A landscape with many valleys, sampled at points; each row gives a point and its height.
A ball rolls from a point to whichever of its 2 nearest points has the largest drop for the distance, and stops where none of them is lower. Distance is the straight distance between rows; heights are no part of it.
z_148 height 96: 33 13 14 -20 0 18 -28 -4 31 37 -6 -26 -8 39 -28 -11 14 -21 -20 -4
z_886 height 330: -23 18 3 -8 -10 11 -20 12 -19 -13 -28 -36 -10 -13 1 -3 -73 -41 33 26
z_22 height 572: -11 19 -34 0 -10 17 -34 -34 39 -7 13 23 -26 -29 37 -26 35 -22 -6 1
z_237 height 134: 3 5 -25 -4 5 27 -56 12 -6 42 34 -1 14 -7 42 -30 29 -28 -15 4
z_264 height 365: 21 -6 6 -1 -37 28 4 36 -32 -3 -43 -43 -16 -15 -23 -20 -59 -39 21 53
z_418 height 242: 30 7 3 -7 13 4 -19 -30 36 6 18 -2 -13 -3 23 -26 19 1 11 -9
z_453 height 271: 15 -19 -11 4 1 -14 -11 -20 -35 60 1 3 49 27 -15 8 2 15 -25 -3
z_891 height 260: -12 -9 -49 -8 -20 -1 14 -1 -79 5 -13 -44 40 -41 -10 -6 -37 25 -12 36
z_386 height 371: 14 11 -5 15 16 -23 24 2 28 21 10 6 22 12 -41 22 57 31 -13 9
z_853 height 590: -28 25 -30 19 8 30 -27 -6 22 18 21 22 -14 -22 31 7 28 -16 18 -8
z_894 height 199: 36 -23 28 -22 -31 25 -10 29 1 25 -35 -35 -15 63 -7 -8 -26 -26 -1 -22
z_787 height 564: 59 -5 19 -2 12 -22 19 -38 -6 -24 30 29 -52 -33 14 -16 41 26 11 35
z_679 height 279: -51 39 0 4 -3 -12 18 -4 49 -42 -7 17 26 35 -22 59 -47 13 29 -1
z_917 height 312: -51 41 -6 8 9 -13 -10 -8 -12 -20 10 -3 8 0 -7 15 -65 -8 37 -16
z_382 height 641: -29 -42 -19 35 18 40 -11 2 -24 46 19 12 28 16 -7 41 57 14 -50 1
z_95 height 308: -7 27 -9 10 3 31 -13 3 53 19 -14 9 -9 12 -27 18 23 -41 3 30
z_606 height 535: -56 13 -9 24 38 19 16 38 22 -16 18 23 27 -1 -12 56 35 27 18 -6
z_387 height 230: 37 -13 24 -28 -10 10 -35 24 10 32 -20 -5 -5 27 38 -67 -13 -28 -30 -3
z_100 height 604: -35 2 -16 31 26 30 -11 14 9 33 32 9 2 -13 12 23 28 9 14 -3
z_992 height 169: 48 -55 26 -23 -11 -11 25 32 -48 -6 -36 -43 21 33 53 -56 -37 17 -20 -10
z_780 height 174: 27 -33 -5 -13 -29 -27 0 -14 -68 9 -35 -37 45 11 7 -32 -37 17 -27 8
z_318 height 353: 7 11 8 5 31 -20 -4 -10 -34 -4 43 -35 31 -8 12 6 -40 23 33 -5
z_325 height 470: 14 14 9 15 -20 -19 18 0 21 10 9 4 3 23 -2 10 -22 28 40 -17
z_222 height 239: -6 -5 -26 8 0 -2 -8 8 -67 38 -14 -40 37 -11 -6 -8 -31 1 -5 34
z_141 height 349: -2 8 13 17 -32 16 -5 22 -12 -7 -38 -32 -12 4 -22 5 -80 -44 34 42
z_441 height 399: -57 28 0 24 36 -2 3 33 -25 -15 32 6 31 -1 -11 49 -19 12 30 -12
z_925 height 378: -17 1 -21 28 5 -19 29 -6 17 6 12 37 -21 -37 -12 10 62 25 21 0
z_69 height 182: 22 17 15 -21 8 -1 0 -12 43 13 -3 -21 -18 20 -49 -9 48 -2 -29 -11
z_168 height 270: 26 -17 33 -12 -33 3 9 19 -24 -25 -23 -49 -1 42 33 7 -43 9 41 -34
z_166 height 310: -9 3 6 -26 -10 1 -13 19 -22 -12 -29 -42 -8 -8 29 -34 -64 -9 31 8
z_21 height 243: -32 23 -29 6 -9 22 -15 -37 64 -2 -22 8 -27 -5 -15 19 40 -55 -19 33
z_215 height 389: 36 -42 11 -8 -46 8 7 54 -47 32 -54 1 -3 26 -1 -46 -65 -28 -29 26
z_629 height 397: 32 -38 8 -7 -42 -3 0 37 -40 57 -44 32 12 25 -16 -35 -56 -23 -43 13
z_587 height 252: 8 14 12 -14 5 -23 8 -7 48 -6 -27 -4 -17 3 -63 1 68 -15 -24 10
z_613 height 341: -49 29 -15 -4 -1 -12 37 -31 61 -51 -14 23 17 2 -17 59 -15 19 12 1
z_307 height 333: 2 17 22 -11 -3 -25 2 2 -37 -23 14 -64 24 4 2 1 -56 20 37 1
z_821 height 388: 60 -41 46 -50 -9 -22 28 -6 -13 -17 0 25 -55 -41 -10 -49 17 17 -67 -42
z_143 height 191: -36 1 13 -7 -20 8 4 -28 15 -40 -25 -26 -5 23 20 29 -84 -15 25 -23
z_847 height 504: 15 5 21 11 -36 -9 30 -16 43 -19 -14 1 -20 44 -7 25 -13 22 31 -37
z_397 height 416: 43 -25 24 -43 -9 -32 9 -6 -10 0 5 34 -30 -56 -14 -54 38 4 -79 -33
z_190 height 175: 28 6 -12 -8 13 9 -42 -13 14 25 36 12 10 -12 31 -36 36 -3 -14 2
z_558 height 505: 53 -6 14 -14 -8 -15 -6 -46 27 -47 14 23 -51 -28 41 -52 44 -5 -8 10
z_534 height 616: -38 -16 -23 38 7 46 -3 19 9 32 37 14 -16 -22 5 19 62 13 -11 -11
z_768 height 445: -83 26 -22 8 36 13 16 -21 39 -40 14 49 13 -7 -2 56 -4 3 14 -18
z_356 height 192: -22 33 3 8 -3 -15 -1 23 -2 12 -1 -33 24 23 -25 33 -42 5 35 16
z_906 height 419: -62 6 -21 35 23 2 11 49 -52 10 25 -11 44 -1 -25 48 -23 22 18 -2
z_642 height 628: -20 -35 -30 35 8 39 -19 10 -15 54 27 14 5 -7 6 8 65 11 -43 -8
z_353 height 339: -34 21 -4 -1 12 -2 -17 -6 -5 0 9 7 7 -13 25 -6 -53 -2 42 -15
z_589 height 309: 9 18 2 -7 0 -20 24 11 51 -5 -29 5 6 17 -61 23 62 12 -6 14
z_852 height 292: 45 -25 24 -37 -14 3 -7 16 29 7 -7 39 -22 4 27 -74 15 -1 -61 -34
z_929 height 160: 29 -9 25 -12 -12 17 -29 21 -4 44 -23 -34 -3 45 -25 -16 -27 -32 -15 9
z_899 height 576: -26 35 -8 16 8 10 6 44 39 -2 -11 17 29 26 -34 51 3 3 23 30
z_607 height 421: -12 11 -30 31 -11 8 19 11 12 41 8 46 -9 -21 -15 5 35 25 22 -11
z_720 height 432: 71 -30 38 -30 -13 -18 44 -14 -3 -23 0 15 -51 -7 -30 -23 30 28 -38 -43
z_199 height 269: -11 -1 13 -21 -16 18 -12 -20 18 -23 -34 -25 -9 24 42 -3 -68 -16 35 -20
z_666 height 168: 5 14 -7 -10 10 23 -60 3 9 36 5 -26 7 9 31 -22 -13 -45 2 23
z_781 height 379: 26 -26 3 -7 -62 8 19 51 -51 2 -53 -38 -1 -2 -11 -33 -55 -14 -14 41
z_429 height 396: -68 26 -15 16 26 36 -16 -4 14 -16 -2 19 8 7 -14 48 -44 -55 15 19
z_988 height 158: -42 -7 -16 23 0 -16 -10 16 -6 -14 -2 -1 -31 -36 -17 5 110 -30 -21 5
z_26 height 438: -47 -23 -17 39 35 4 8 18 -72 20 29 -18 48 -8 -8 43 -9 27 -1 -5
z_723 height 278: 8 -12 -35 -31 -17 -14 26 0 -64 -13 -14 -50 40 -38 17 -37 -48 37 -22 25
z_437 height 494: 46 2 8 5 30 4 6 -31 3 -7 61 36 -10 -15 36 3 -4 42 26 16
z_528 height 515: 74 -29 31 -12 2 -38 30 -34 -24 -10 26 31 -46 -34 -16 -20 42 26 -32 20
z_451 height 340: 52 -28 32 -42 -27 -5 17 2 20 -25 -19 33 -57 -19 18 -59 27 1 -43 -48
z_400 height 398: -49 27 -14 10 21 -9 32 -13 44 -48 -2 39 11 -11 -14 53 19 26 31 -10
z_44 height 658: -2 -32 -21 23 21 9 -5 -23 -28 52 11 17 47 30 -21 33 47 14 -41 -7
z_542 height 439: 11 15 1 1 23 1 4 -47 14 -31 47 36 -18 -20 32 14 -14 21 35 -8
z_753 height 473: 69 -27 37 -23 2 -46 34 -26 -20 -10 12 13 -34 -24 -40 -15 42 32 -48 -18
z_210 height 217: 46 -43 33 -20 -16 3 11 34 -31 -21 -31 -39 3 36 62 -36 -31 4 21 -37
z_850 height 506: -22 -5 -8 34 43 11 25 17 6 -3 42 20 26 -7 -7 52 45 50 17 -10
z_408 height 541: 14 3 -10 -8 -19 -12 -12 -51 32 -27 8 29 -42 -38 39 -50 50 -7 -5 -1
z_343 height 170: -44 16 -32 7 -1 15 -23 -25 40 -25 -10 -2 -21 -29 -7 17 75 -50 -24 27
z_887 height 385: -26 29 -4 -2 29 -3 -6 -38 11 -30 33 27 -7 -17 24 14 -35 -1 35 -25
z_955 height 465: 70 -14 16 -20 -9 -35 6 -20 6 -32 18 41 -56 -36 28 -65 50 2 -32 6
z_114 height 446: 0 16 -16 29 -13 -6 13 10 16 37 7 28 2 4 -11 13 -4 22 28 -10
z_469 height 117: 39 -52 8 -27 -32 -21 27 12 -67 -9 -54 -46 34 24 25 -48 -33 23 -44 1
z_602 height 558: -32 25 -22 22 18 9 18 35 43 4 -10 27 21 2 -29 50 41 19 23 14
z_549 height 325: 21 2 -7 14 17 -9 -1 -13 6 38 21 -6 29 28 -25 13 21 21 -7 -7
z_19 height 294: 1 3 -11 -25 -5 -6 1 18 -46 -4 -16 -54 17 -28 21 -35 -51 6 14 21
z_312 height 97: -28 16 -20 9 -5 -8 -22 -5 17 -20 -12 -5 -32 -30 -27 -2 102 -54 -29 18
z_276 height 466: -33 -16 -17 40 37 8 9 19 -25 27 37 -1 51 15 -2 55 20 35 0 -8
z_355 height 377: -20 20 -3 11 48 -5 -7 3 -17 -4 45 -5 31 -6 6 35 -13 17 35 -16
z_320 height 254: 32 -19 30 -33 -16 30 -20 4 24 4 -27 -18 -24 50 28 -25 -18 -23 2 -31
z_421 height 227: -42 -12 -1 27 13 -47 4 0 -9 -28 -9 15 -20 -41 -14 6 96 -18 8 9
z_995 height 422: -49 23 -9 13 46 18 -24 -21 1 -25 56 26 -4 -22 28 17 -13 -7 32 -27
z_866 height 258: 36 -15 10 -22 -17 9 -25 12 32 38 -6 22 -18 10 21 -66 7 -14 -33 -11
z_623 height 352: -31 27 -12 25 10 31 -15 -3 40 6 -17 13 -4 14 -19 45 -11 -46 19 36
z_564 height 232: -45 46 10 4 9 -16 3 24 21 -36 -2 -12 37 31 -30 52 -44 3 32 6
z_351 height 219: -8 12 -9 17 -16 -11 4 26 -41 26 -9 -36 21 -4 -24 10 -51 -1 18 30
z_609 height 197: 20 0 16 -18 -5 20 -44 11 8 21 -23 -34 -8 14 37 -37 -34 -45 -2 17
z_475 height 313: 3 4 1 23 9 -48 30 -16 0 -10 -3 22 -24 -36 -32 -3 82 7 7 3
z_99 height 437: 61 -22 17 -31 -8 -36 -1 -11 -10 -15 25 43 -36 -48 10 -74 49 1 -68 -10
z_991 height 266: -61 26 2 -2 -8 0 -4 -24 -1 -44 -18 -12 5 21 -20 31 -89 -31 19 -4
z_763 height 322: 13 -16 21 -24 -18 29 -5 -21 32 -15 -32 -5 -31 36 47 -13 -27 -11 18 -36
z_880 height 431: -95 23 -23 6 30 36 0 -7 31 -44 5 40 19 15 -16 63 -25 -29 -9 1
z_902 height 537: 58 -13 -4 1 20 -4 9 -34 -8 7 55 41 -17 -27 29 -13 34 34 3 19
z_326 height 311: -2 11 33 -2 -24 -17 8 5 -18 -39 -5 -63 5 32 0 24 -57 13 43 -17
z_744 height 222: 32 -29 2 -4 -16 -22 -5 -16 -46 42 -12 -21 47 33 -4 -12 -27 18 -14 0

Two balls start at each pair of points below. Name the first point that both come to, or write never.
z_325, z_307 -> never
z_318, z_19 -> never
z_382, z_602 -> never

Call two points neighbours if one is among the 2 nearest of the other. Go from one point of each pair to the other, from neighbour to neighbour, staying as low as possible. Name the highest point that can't be avoided.
z_887, z_237 -> z_787
z_148, z_469 -> z_386
z_356, z_312 -> z_768
z_143, z_148 -> z_763
